A landscape with many valleys, sampled at points; each row gives a point and its height.
A ball rolls from a point to whichever of its 2 nearest points has the largest drop for the distance, and stops where none of them is lower. Distance is the straight distance between rows; heights are no part of it.
Q327: [113 164  86 138 130 101 181 114 157  77 110 180 124 114 106  62 156 178
 131 128  96 110 203 131 143 111 105 112 121 126 152 121 166 139 133 144
  80 100 117 194  93 105 130 175 188 116 125 113  92 160  36 144 148 138
 145]  height 135
Q961: [ 99 196  74 112 125 139  80 102 174 125 137 130 168 101 131  72  98 140
 139 101 141  87 151 161 122 150 161 114 140 162 177 107 109 110 130 104
  68 149 185 136 146 147 139 119 122 114 107 128 121 219 102 141 130 158
  83]  height 639
Q654: [161  97 111 132 143 130 148 161 136 104  89 149  91 168 173 118 141  94
 126 157 136 149 140 184 140 152 123 102  90  88 150 127 117 125 144 211
 165 125  73  77 111 165  85 158 118  69 133 131 122 125 148 155 116 142
 108]  height 112
Q224: [125 121 149 177 118 138 108 155 134 107 181 185 103 170  92 137 108  96
  94 146 128 167 105 118 123 119 156 155 141 114 123 112 102 107 124  68
 192 174 139 117 145 100 164 103 101 149 149 132 166 106 138  98  83  98
 164]  height 527
Q33: [160  68 145 103 128 136 176 176 112 143  99 137 108 159 139 171 141 131
 143 181 159 139 164 109 132 111 105 158 125 115 115 164 158 152 133 179
 193 122  44  71 120 137  85  88 121 144 177 170 125  74 188 102 128 106
 141]  height 151
Q271: [148 134 133  64 143 140  58 133 105 165 130  94 149 111 154 151 129  84
 154 136 148 150 103 186 134 173 115 140 133 114 115 134 105  87 101 125
 144 173 146 101 138 158 110 109  93 125 145 142 161 140 192 150 107 150
  74]  height 570
Q602: [105 109 128  99 115 131 154 118 129 180  96  84 148 118 102 160 114 154
 125 128 127  95 148  54 109  70 140 146 192 165  91 135 141 150 133 108
 125  76 139 145 155 119 142  88 115 190 119 131 113 109  97 108 157 115
 148]  height 502
Q639: [162  96 180 138  79 116 144  89 107 100 163 116  79 121 157 150  88 107
 130 100 107 202 136  94 125 163 118 136  80  84  96  75 156 142 173 163
 115 137 118  93 129 112 143 126 154 117  84 170 120 125 165 155  99 114
 152]  height 185
Q343: [134 104 142  84 151 161 145 169 103 163 134 140 139 137 104 158 171 153
 138 169 151  84 150 132 128  95 143 166 148 140 130 181 175 126  64 105
 158 115  95 142 121 123  75  83 123 195 198 142 147  57 145  78 146 137
 115]  height 265
Q123: [135 107 136 211 136 156  82 178  90 128 161 149 124 138 109 132 126  96
 101 123 168 116  79 140 130 150 157 123 126 115 139 135 108 117  95  54
 186 175 128 110 150 122 158  85 127 114 133 110 187  99 143  95  93 107
 131]  height 506
Q871: [ 98 146 114 105 117 146  56 132 142 153 129 107 140 137 129 146  89  62
 136 121 142 150  77 135 120 161 135 143 146 132 108 108  76  94 139  97
 146 187 170  84 173 165 156  98  65 129 132 125 160 162 194 132 109 114
  94]  height 548
Q213: [111 167  95 136 102 170 116  88 121 127 144  92 146  78 121  96 148 167
 137  48 118 100  96 155 137 175 114 129  84 164 164 107 147 142 145 121
  53 106 190  94 156 176 166 123 180 120 110  46 107 154 156 144 132 156
  84]  height 324
Q647: [139 141  96 148 124 122 203 146 148  78  98 186 127 106 128  96 156 184
 133 146 105 102 195 125 152 108 109 123 118 128 168 123 178 171 153 166
 104  88  91 130 125 128  98 130 181 120 170 102  78 150  80 132 136 149
 146]  height 167
Q797: [134 171 131  86 104 120 148 107 179  89 114 203 153 150 129  98 136 166
 147 159  95 142 206 113 118 103 133 182 155 129 128 106 116 134 113 141
 137 124 123 109 118 124 105 110 100 142 185 175  92 196 133 146 150 164
 178]  height 376
Q268: [ 98 170  80 138 161 111 104 119 151 118 136 126 125 111 129  81  95 109
 107  83 142 101 123 164 139 157 173  69 117 129 171  98 124  98 157 118
  70 161 171 176 138 132 115 154 125  96  81 118 112 190  65 160 129 143
  83]  height 652
Q473: [167 135 194  80 100  71 106  59 118 118 137 114 146  84 175 116 107 143
 171 151  76 175 174 104 119 121  88 156 118 108  89  96 141 120 127 170
  96 138 109 184 109  57  98 163 154 136 112 198 146 152 120 147 123 150
 145]  height 153
Q743: [127  99 124 104 178  93 152 141 133 154  77 116 122 123 143 158  96  82
 120 172 144 111 146 128 149 141 131  89 134 118 115 139 164 125 140 166
 114 116  93 166 130 112  89 153 132 131 126 152 117 112  98 135 129 135
 105]  height 535
Q527: [113 124 126 137 116 149  87 120 124 136 158 140 151  82 116 148 111 132
 150 120 119 114  96 114 127 170 108 177 119 137 132  88 160 138 125  74
 139 168 163  89 205 163 148  70 137 151 164 101 131 138 171 122  95 152
 123]  height 420
Q331: [117 150 136 166 124 130 122 137 144 122 115 119 137 154 150  93 143 174
 125  94 128 120 130 105 122  94 138  82 136 129 138 140  70 158 140 128
 129  94 124 121 111 133 151 141 123  87  70 115 118 166  92 130 150  90
 165]  height 269
Q161: [ 88 120 104 120 113 126 116  89 136 160 127 105 152 112 101 170 111 106
 124 133 105 115  93 100 111 127 100 163 143 138 117  99 142 144 152 111
 117 126 163 122 201 154 172 115 118 164 155  76  98 136 158 133 121 133
 128]  height 441
Q643: [159  74 185 139 120 107 176 121  74 147 114  70  98 114 133 177 137 114
 130 130 131 158 129  99 130 120  92 123 108 115  90 152 169 152 132 155
 114 102  79 158  95  74 111 153 158 135  89 159 154  43 129 111 133 102
 136]  height 246
Q410: [131 131 106  49 176 140  86 141 144 145 110 141 142 136 133 144 124  56
 148 157 164 127 123 226 144 172 138 152 135 123 144 137 114  70  91 133
 133 165 144 111 121 176  75 128  69 149 174 146 140 133 169 157 132 183
  54]  height 590
Q125: [152  94 128 142 134 145 187 137 124 113 128 140  78 195  98 150 160 103
  99 125 156 154 110 136 128 105 141 129 128 105 133 149 130 125 134 149
 155 102 109 114  91 133 140 158 101 118 125 119 113  76 145 137 156  95
 138]  height 410
Q865: [117 145 108 143 105 146 179  85 159  94 143 142  95 168  77 117 142 130
 103  86 114 162 119 123  99 123 137 142 128 128 152 100 129 103 154 105
 104 103 172 124 127 144 186 151 110 133 129  84  84 139 128 162 159 133
 153]  height 514
Q26: [115 175  70 154 148 133 178 143 146  78 150 219 110 150  79  72 176 177
 116 135 144  86 173 170 149  97 169 146 129 145 184 119 165 127  94  84
 107 130 135 160  86 107 112 121 164 142 184 104 123 119  66 109 141 157
 150]  height 337
Q945: [131 125 106 148 168 123 168 162 115 136 102 130 136 148 108 126 169 151
 129 144 163  77 142 149 138 103 147  96 138 161 149 182 127 134  87 123
 130  85 110 161  83 120  99 146 128 129 140 112 131  90  79 106 147 123
 112]  height 278
Q180: [131  99 142 168 161 124  96 184 117 164  94 166 147 143 146 153 146  90
 117 201 117 116  92 145 134 102  90  91 139 115 116 185  89 133 114 129
 225 129  60 126 137 147 138 157  98  90 179  93 170 106 153  96  83  81
 144]  height 433
Q409: [ 93 102  72 162 167 112 168 148 160 108 118 110  84 148 139 111  76  95
  82 121 161  98 122 105 127 117 189  55 121 104 149 113 113 133 180 151
 107 127 143 150 137 119 131 139 140 114  52 112  97 145  55 135 136 103
 124]  height 411
Q857: [168 177 202  90  69 131 101  80 113 124 140 138 167 123 155  89 193 215
 185  90  67 156 146 124 121  78  76 162 131 147  94 147 102 144  97 142
 135  99 121 116  90 113 148 146 128 126 139 140 120 133 196 136 175 154
 163]  height 499
Q801: [120 179 105 151 112 130 150 135 160  62 156 219 132 139  97  79 152 187
 145 127 106 137 189 133 125 105 153 180 150 147 164  97 146 135 106  99
 125 141 155 123 109 106 122 101 131 145 185 139 118 169  87 129 137 155
 166]  height 357
Q9: [ 89 195  89  85 120 105  78  98 184 110 127 145 168 115 112  96  97 110
 145 145 105 128 161 140 107 141 142 130 149 132 131  98  97  99 132 140
 104 144 162 148 141 128 118 143 102 132 141 154 106 224 101 168 130 165
 121]  height 625
Q89: [135 127 143 154 117 142 110 163 115 150 105 154 157 132 149 129 165 174
 152 153 127 105 124 120 123 111  92 141 126 138 116 147 101 155 109 128
 178 117  84  94 150 158 142 110 117 104 171 107 143 122 159 116 122 109
 158]  height 361
Q978: [144 163 160 112 123  88  93  83 104 116 182 136 163  56 120 107 118 136
 165 100  96 148 149 146 142 174 108 175 104 124 116  96 170  94 104  95
  62 176 160 186 112  83 113 137 171 158 138 151 144 145 113 148  97 162
 105]  height 380
Q509: [151 133 138 109 158  79 101 110  98 112 130 134 132  90 157 132 126  90
 134 144 106 131 145 178 154 181 111 108 106 106 118 122 146  84 117 138
  98 157 109 178  91  91  93 183 153 104 101 162 158 129 116 147  92 146
  99]  height 330
Q143: [146 117  90 116 134 141 220 133 128  92  84 146  89 138 107 103 175 163
 119 130 138 103 177 146 143 122 133 117 109 126 165 145 185 140 128 173
  72  67 110 138  88 144 104 152 161 144 129 103  69 108 101 131 185 150
 113]  height 202
Q390: [124  88 105 134 136 127 167 126 152 120 153 136  59 168  95 157  74  78
  92 135 160 168 135 104 116 121 175 153 129 114 134  79 149 108 169 130
 136 161 149  99 137 108 117 100 108 158 125 159 101 108 137 132 133 112
 129]  height 241
Q461: [154  95 100 118 151 166 167 195 139 114 116 172 109 193 138 144 150 135
 122 164 186 129 155 161 137 115 151 142 130 126 139 154 119 120 112 157
 200 128  84  60 108 164  61  86 105 138 185 152 144  93 164 107 141 123
 117]  height 194
Q847: [120  86 140  68 125  92 176  81 150 147 118 104 132 105 102 171  87 111
 121 158 106 144 158  82 119 120 115 165 153 132 100 115 191 122 141 143
  89 100 120 179 134  83 102 125 146 193 132 184  99  99  88 136 137 128
 125]  height 454
Q612: [166 122 194 120 125 109  71 153 105 138 160 129 135  86 152 117  83 138
 153 165 125 148 155 109 137 134 157 147 143 125 112 123 134 120  78 112
 148 185 119 168 101  60  78  98 131 148 120 228 192 117 116 109  92 143
 139]  height 82
Q45: [164 111 196 112 101  88 102  90 122 141 164 103 121  98 156 136  56 112
 146 159 113 179 176  71 134 126 143 150 142 112  90  89 150 129 136 147
 118 150 115 156 118  55  97 111 147 162  98 235 156 138 115 126 109 134
 140]  height 118
Q270: [112 101 146  55 141 113 169 115 132 163  97  99 123 159 110 167 124 133
 131 165 128 127 158  79 108  80 124 147 174 144 105 152 145 121 131 158
 103  95 116 148 115 108  98 128  97 192 132 171  97  97 114 124 166 135
 135]  height 477
Q669: [111 135 146 122 113 126  73 100 153 134 154 114 115 152 124 153  83  60
 124 146 104 190  81  91 111 136 127 146 151 118  72  96  77 118 164 103
 187 174 158 106 178 136 180 112  67 135 131 128 144 153 189 121  94 106
 146]  height 530
Q61: [166  63 176 125 114 141 181 151 101 145 108 100  85 149 146 174 127 142
 130 145 157 163 152  58 136  98 110 135 130 106  93 139 141 170 148 191
 156 104  48 101 111 100 102 114 145 133 108 180 117  74 152  90 145 100
 163]  height 197
Q71: [137 115 116 155 149 103 176 135 152  75 130 176  78 162 116 110 122 105
  96 147 136 151 154 147 126 118 158 112 122  95 150 131 135 125 149 155
 133 131 101 129  92 113 114 161 137  98 127 143 120 115  85 139 130 114
 151]  height 439
Q221: [129 145 126 155 116 106  93 103 133 104 172  85 112  96 182  92  84 120
 116  67 108 160 101 129 142 158 145  82  71 119 120  99 111 120 185 141
  90 167 160 147 135 122 160 143 167  88  38 135 147 173  95 160 105 111
 127]  height 372
Q733: [107 134 125  88 102  95 160  61 177 113  97 130 132 135 121 155 130 118
 132 157  51 172 141  82 111 106  72 148 138 107  92 119 106 133 167 175
 119  90 107 124 142 132 177 188 111 117 145 114  69 161 152 167 149 125
 177]  height 426
Q30: [127  95 105  61 161 120 161 150 119 152  66 128 136 133 134 151 147 123
 138 169 159 104 160 168 141 135 123 122 146 129 133 155 164 117 117 186
 111 112  90 123 112 149  59 134 115 138 157 156 102 102 116 128 141 171
  89]  height 559
Q184: [133  98 150  76 116  96 175  52 119 132 141  68 106 105 105 164 107  99
 128  96 114 175 128  99 118 138 104 174 120 128 101  99 185 103 139 140
  67 118 159 154 113  94 110 145 143 181 112 155  92  91 131 152 162 138
 110]  height 432
Q855: [111 107 132  80 163 157 113 174  98 195  96  93 153 133 108 175 121 123
 146 159 172  93 134 118 129 102 155 141 171 159 116 175 145 122  82 110
 141 122 119 131 132 141  89  83 106 188 142 153 139  86 138  97 146 138
  88]  height 301
Q434: [138 164 160  97  73 123  96  63 135 137 116 105 177  96 166 112 168 181
 183 100  62 154 136 105 113 122  51 146 122 143 116 127 101 160 121 169
  96  86 125  96 136 153 165 147 135  93 120 103  94 172 167 148 146 149
 153]  height 475
Q101: [120 117 147 150 139 121 101 148 137 152 120 121 125 156 127 165 107  62
 105 175  98 172  75 108 117 117  97 108 144 108  75 141  75 128 154 123
 199 147 112 122 150 130 189 152  71 106 127 100 157 127 177 104  90  88
 152]  height 504
Q598: [143 113 181  99 103 143  99 132  97 194 116  82 163  91 117 165 119 169
 169 120 119 110 130  52 119  78  99 158 162 161  84 146 136 161  95 106
 150 103 125 137 150 103 145  78 127 190 142 140 141  81 137  75 135 119
 140]  height 528
Q876: [121 172 102 137 140 149  94 154 140 139 111 125 164 141 156  67 166 180
 136 104 155  78 124 151 122 108 144  70 142 154 156 154  60 145 100 128
 131 107 139 101 116 177 127 144 111  72 108 105 121 159 109 128 138 126
 133]  height 296
Q634: [120 148 119 100  97 111 144  72 164 125  89  99 165 113 149 114 124 166
 153 125  71 136 160  93 124 102  72 112 125 138 115 123 128 155 141 176
  79  64 119 130 153 152 151 158 136 125 114 104  71 186 120 156 163 145
 155]  height 453
Q837: [140  83 114 237 138 172 143 214  84 109 154 152  91 145 127 134 131 126
  97 118 189  92  87 140 140 140 166 111 102 125 162 140 138 155 131  94
 174 143 123  89 143 137 126  71 164 106 142  88 162  64 134  85  88  95
 130]  height 485
Q802: [ 93 109 106 170 140 131  93 191 140 172  88 162 170 102 118 159 148 127
 131 208 102  66 109 126 130 101  81 123 146 144 128 167 107 169 108 112
 203 122  84 103 185 174 147 115 106 105 203  80 158 116 151  76 101 113
 160]  height 395
Q906: [119  81 132 106 142 148 182 115  95 138 133 100 103 177  67 186 178  79
  89 118 139 158  74 138 110 114 121 140 138 136 118 161 147  88 128 107
 136  90 124 152  92 119 158 175  94 170 125  90 121  42 161 120 163 105
 120]  height 374
Q992: [167 146 202 120 108 106  44 134  75 126 173 141 169  75 168 101 121 143
 166 111 113 140 132 145 155 174 125 168 121 117 113 130 128 115  70  95
 143 195 127 138 108  89  89 102 144 123 128 184 201 137 148 126  87 163
 112]  height 113
Q334: [124 106 107 140 141 168 140 198 119 144 128 174 140 161 100 137 166 145
 119 174 169  96 136 162 136 118 147 156 143 135 161 158 143 130  72  95
 192 143 104  85 128 156  86  77 126 144 219 108 145  93 146  87 114 133
 123]  height 228
Q915: [ 82 156  72 145 118 137 135 104 171 123 129  80 122 115 129  87  97 150
 112  73 107 101 123 105 119 123 140  85 127 138 158 121 105 155 177 125
  77  92 179 129 158 158 193 132 150 110  65  71  65 192  73 150 156 123
 121]  height 367
Q93: [128 138 143 125 121 116  98 106 100 136 166 117 147  83 118 132 118 126
 139 116 122 124 115 126 120 155 133 167 118 140 122 118 157 105 109  78
 111 151 164 147 154 103 122 116 155 156 140 136 140 112 134 126 116 147
 105]  height 400
Q858: [117 175 136 137  73 169  71  97 117 137 149  98 173  85 149  80 149 188
 164  63 116 115  88 148 128 155 101 148 123 165 142 115 102 146 109 111
  96 127 172  65 165 190 168  90 148  99 127  78 132 167 175 129 109 139
 119]  height 303
Q893: [139  78 125 131 155 139 124 129 107 146 152  53  75 135 138 156  92  44
 100  78 174 162  58 139 134 196 157 108  90 111 124 101 133 104 172 155
 112 159 169 113 121 138 131 135 124 108  43 133 136 107 166 145 116 111
  77]  height 328
Q128: [ 92 131  76 140 141 139 152 131 141 141 142  80 101 139 104 115  92 142
  90  78 175  96 125  78 115 117 190  89 144 157 151 112 121 139 153 103
  74 103 182 147 144 132 146 107 128 142  56 105  88 157  62 128 162 118
 107]  height 388
Q746: [135 124 146 163 122 138  51 196 112 141 125 133 131 107 186 122 102 133
 142 132 151 100  99 118 138 141 158 102 116 115 115 127  84 162 127 140
 174 172 116  87 164 154 114  72 122  91 109 147 184 155 148  97  66 106
 124]  height 170
Q762: [125 107 121 216 141 136 103 221 128 123 110 157  92 137 185 107  97 110
 106 159 142 112 126 131 137 121 159  84 118  85 139 125  96 155 175 159
 169 170  89  95 148 148 106  93 141  82 118 144 169 150  87  98  63  97
 137]  height 149
Q556: [115 131 112 111  93 125 165  69 174  81 168 181  98 182  79 141 137 105
 106 127 108 194 117 115 102 134 108 205 135 103 124  66 137  97 160 115
 140 148 161  92 143 128 176 136 104 148 176  99  88 144 174 169 138 133
 161]  height 531
Q239: [ 80 140  69 160 127 124 184  76 145  90 122 141 129 149  74 123 172 115
  90 108 101 119  89 161 114 141 109 123 111 140 156 128 143 110 134 100
  80  80 168 166 118 137 176 197 131 128 139  45  93 125 119 149 155 130
 129]  height 494
Q63: [105 182 112 143 109 172  83 120 151 119 158 165 167 122 111 104 143 159
 117  93 116 114  77 167 125 160 130 135 123 150 171 105  90 132 114  73
 143 143 183  87 158 168 166  95 126  84 164  70 135 161 161 137 117 154
 135]  height 283
Q826: [100 137 104 139 146 155 103 161 138 168  78 112 158 134 139 142 147 137
 129 143 148  91  91 151 126 120 121  79 142 148 128 152  84 141 128 134
 162  95 117 105 137 165 133 133  90 106 150  95 137 135 158 128 136 128
 122]  height 329
Q291: [116 100 110  95 166 151 154 137 104 184 115  81 121 149  75 191 159  94
 113 131 164 109  92 135 120 121 136 143 144 148 128 165 155 105 113  99
 129  98 139 149 126 154 137 121  94 186 134 101 118  62 134 103 143 120
  88]  height 339
Q907: [122 135 146  90 111 104 157 113 172 107  97 177 136 164 137 128 138 148
 129 175  92 159 188  83 103  83 100 141 153 118  98 126 107 143 143 169
 164 109  74 119 144 133 130 139 102 134 165 163  83 170 144 140 151 122
 180]  height 398
Q747: [147 160 171 155 111 129  28 165  80 145 143 134 177  77 187  86 104 157
 168 132 132 100 146 145 141 147 142 120 128 134 119 126  95 134  88  97
 156 181 119 112 136 128 109  80 121 107 117 164 199 154 134 111  71 134
 124]  height 141
Q290: [116 148 141 192 101 112 124 103 132  83 163 145 117 114 133 105 106 126
 100  83  90 146 108 119 134 143 142 115 103 106 138  88 129 131 161 104
 120 156 128 153 148 113 186 132 168  88  95  96 134 163 101 155  97 102
 159]  height 391
Q662: [130  73 137 118 159 150 105 144  94 164 147  65  92 155 129 181  90  47
  97 117 191 154  55 117 125 162 144 121 122 122  97 138 123 105 152  98
 153 158 162 114 138 134 136 108  98 150  77 123 159  87 178 119 119  98
  85]  height 300
Q963: [154 137 191 123  89 161 101 125  81 158 136  96 143 128 148 129 145 190
 155  99 124 136 124  60 115  78 109 148 138 151  78 149  91 170 109 123
 163 111 131 110 118 120 138  97 117 142 112 166 149 115 166 106 135 109
 172]  height 542
Q947: [145  95 142  83 116 137 191  70  99 137 163  67  90 157  83 173 151  99
 114  77 142 172  93 131 120 133 130 171 123 129 110 133 157  87 115 106
  99 124 151 132  92 115 146 165 111 185 118 139  97  72 167 147 181 126
 103]  height 407
Q548: [173  83 172 126 158 102 130 129  83 132 121 106 113 102 152 144 156  92
 134 145 138 158 120 166 154 165 115  96  98 106 108 165 167 108  94 148
 134 137  79 174  76  84  87 169 157 112 103 168 166  54 133 127 112 112
 109]  height 290
Q104: [157 109 132  66 146 133 122 134 109 154 116  81 130 133 154 150 126 100
 148 128 165 131 117 160 134 160 136 121 129 128 136 156 150  93 109 164
 103 133 125 120 114 148  72 127 119 140 109 165 129 103 160 142 143 151
  68]  height 582
Q402: [113 177 107 155 131 128 114 133 139  96 123 172 173  96 108 115 185 160
 131 118 101  78 115 184 147 151  93 118 115 147 170 153 147 123  74  76
 116 115 130 172 123 132 148 164 168 112 177  68 146 136 110 123 111 155
 135]  height 225
Q935: [149 121 116 222 166 128 132 196 128  90 122 149  83 149 181  88 123 108
 106 139 164 103 115 170 142 140 172  43  82  90 165 144 108 134 153 162
 145 153  80 117 105 141 105 152 149  55  92 124 162 126  76 115  95 109
 128]  height 111
Q381: [111 162  99  41 130 130  87  95 179 145 120 121 158 128 128 112  96  96
 148 142 139 131 147 166 122 151 155 146 155 137 128 110 102  81 103 141
 102 177 175 108 136 160  84 103  68 146 150 174 125 185 147 155 142 182
  66]  height 609
Q656: [159 131 184 100 111  85 158  71 117 125 150 100 134  77 126 125 117 172
 161 130  76 151 184  98 124  94  95 157 146 128 100 118 175 146 132 147
  76  98 106 198  92  46 113 153 184 169 113 182 127 117  83 132 134 133
 156]  height 186
Q924: [137 134 127 127 118 130  88 101 116 116 144  91 117 132 165 117 111  80
 110  65 139 161  84 139 118 187 138 101  94 112 113 101  94 103 158 141
 108 153 164 113 131 140 144 135 113  87  59 128 133 143 153 158 118 119
 104]  height 352
Q495: [164 162 157 132 124  94 100 113  90  98 165 140 139  64 147  67 137 151
 160  93 121 120 147 169 150 171 135 125  90 122 135 130 147 109  98  99
  78 167 130 193  72  70 102 149 174 113 101 166 178 141  93 154 114 159
 112]  height 358
Q273: [129 146 160 112  91  97 150  84 136 109 149 122 123 121  98 110 113 172
 131 106  81 146 166  76 121  91 133 167 149 140 120 105 153 136 126 119
 114  95 144 154 104  66 152 135 156 152 118 153 116 144  82 135 159 132
 172]  height 217
Q492: [113 207 105 169 134 108 120 117 137  83 141 174 148  91 121  45 159 210
 132 106 102  90 160 152 159 122 126  91 120 151 173 122 128 130 115  96
  81 115 146 204 114  99 146 167 167  98 117  97 128 182  46 134 121 136
 145]  height 168
Q219: [150  98 146 107 127 119 145 123 120 112 120 117  86 138 161 145 103  78
 121 130 134 161 132 141 140 154 123 122  94  75 111  99 137 118 165 187
 124 143 108 105 117 126 106 141 132 102 110 154 118 110 168 156 107 133
 112]  height 152
Q361: [110  85  67 198 179 147 160 176 147 127 105 121  78 158 143 141  94  62
  63 132 177  81 107 151 135 122 178  67 103 102 163 121 109 146 182 155
 154 134 126 112 147 155 120 128 136 101 101  85 118 118  86 124 112 107
 107]  height 436
Q324: [125 107 139 101 132 146 129 134 112 146 162  99 101 163  94 175  81  74
 113 118 169 172  91 101 112 130 156 167 150 135  99 122 135 109 118  88
 149 163 156 117 125 113 119  93  89 179 103 160 130 101 166 112 138 105
 118]  height 270
Q591: [ 92 117 107 141 128 134 167  98 132 135 110 107 141 121 107 167 155 122
 115 115  91 115  81 119 118 128  87 116 116 138 117 132 146 157 145 119
 116  82 142 138 153 150 188 169 128 123 142  44 116 105 138 141 141 111
 140]  height 467
Q380: [143 101 147 136 104 122 180 120 119 101 160 138  78 131 107 148  97 121
 116 111 132 155 156  78 120 119 136 159 117 106 124  84 173 144 167 138
 120 129 119 112 133  95 130 106 155 149 113 157 107 109 123 118 136 120
 149]  height 215
Q406: [169 164 195 109  87 147  80 129 120 133 124 128 167 139 180  80 174 222
 175  99 123 141 164  77 112  75 105 130 147 149  86 146  52 167  95 150
 141 106 112  74 103 133 133 116 119 108 107 157 132 160 165 125 156 126
 180]  height 521
Q701: [114  92 143  76 155 107 127 117 130 186  96  85 131 140 135 198 105  79
 127 188 126 143 128  98 124 116 106 122 161 132  79 158 118 108 138 154
 140 112  95 144 128 127 109 138  95 171 127 158 128  75 137 133 141 110
 107]  height 505
Q742: [ 93 145  93 142 110 126  98  83 145 127 144  85 151  76 141 113 102 113
 123  84 103 126  92 137 122 170 106  97  93 131 148  88 129 131 171 129
  73 125 184 126 172 163 179 140 155  87  97  69 106 191 123 154 118 131
 105]  height 345
Q902: [115 137  84 104 148 158 183 141 128 150  77 124 135 139  97 134 181 165
 135 141 129  71 143 147 130  99 118 130 141 156 158 168 177 143 106 140
 104  64 125 140 126 157 122 141 142 164 163  89  83  86 100 110 188 154
 121]  height 238
Q972: [162 122 129 166 153 109 134 188 121  97 102 165 102 157 176 106 162 126
 122 161 136 108 142 192 156 148 129  60  92  90 147 162 109 127 117 181
 144 125  66 126  76 135  80 179 136  46 118 162 151 127 107 140 115 119
 117]  height 67
Q956: [112 103 144 126 134 107 124 131 131 158  86 134 149 135 138 165 127 106
 121 222  84 150 110 102 115  96  74 115 158 113  73 169  93 146 158 156
 199 129  61 124 148 120 149 157  76 114 164 101 145 118 154  99 107  83
 171]  height 470
Q481: [100 157 112 165 131 144  71 145 136 130 118 157 196 102 102 129 171 139
 123 132 102  84  58 185 141 154 100 139 118 145 154 147 115 127  86  50
 153 142 157 135 163 148 171 151 122 102 179  44 153 131 151 116 107 135
 137]  height 257
Q386: [104 166 145 140 109 100 114 104 167 106 143 139 130 138 124 107  94 157
 127  99 101 138 154  89  98  86 153 124 151 127 121 114  92 145 143 111
 136 129 158 148 137 124 162 135 113 118  94 148 119 181  81 135 145 110
 168]  height 243
Q457: [136  71  65 197 143 177 170 211 115 122 127 152  84 158 125 138 110 126
  92 125 206  88 121 142 133 127 168  88  99 106 183 129 118 153 162 146
 166 124 119  60 145 184 103  76 151 111 134 103 120  94 118 114 124 103
 108]  height 462
Q333: [120 152  94 192 167 137 174 170 121 100 144 184 102 168  88  93 163 165
 104 130 180  78 148 143 125  90 181 105 140 153 189 157 128 129 103  78
 134 109 126 150  93 105 119 123 150 133 127 113 128 111  50  90 148 122
 138]  height 312
Q414: [118 194 105 142 118 130 101 113 134 118 134 144 177  97  99  68 161 190
 151  77 104  80 123 164 142 141 126 121 133 174 159 131 123 113  86  74
  67 112 180 168 119 117 144 131 157 114 135  83 141 169  97 123 136 149
 106]  height 195

For each start below, name the point where the ball stops.
Q101: Q612
Q290: Q612
Q331: Q612
Q662: Q972
Q104: Q33
Q634: Q327
Q409: Q327
Q865: Q33
Q556: Q972
Q602: Q33
Q125: Q33
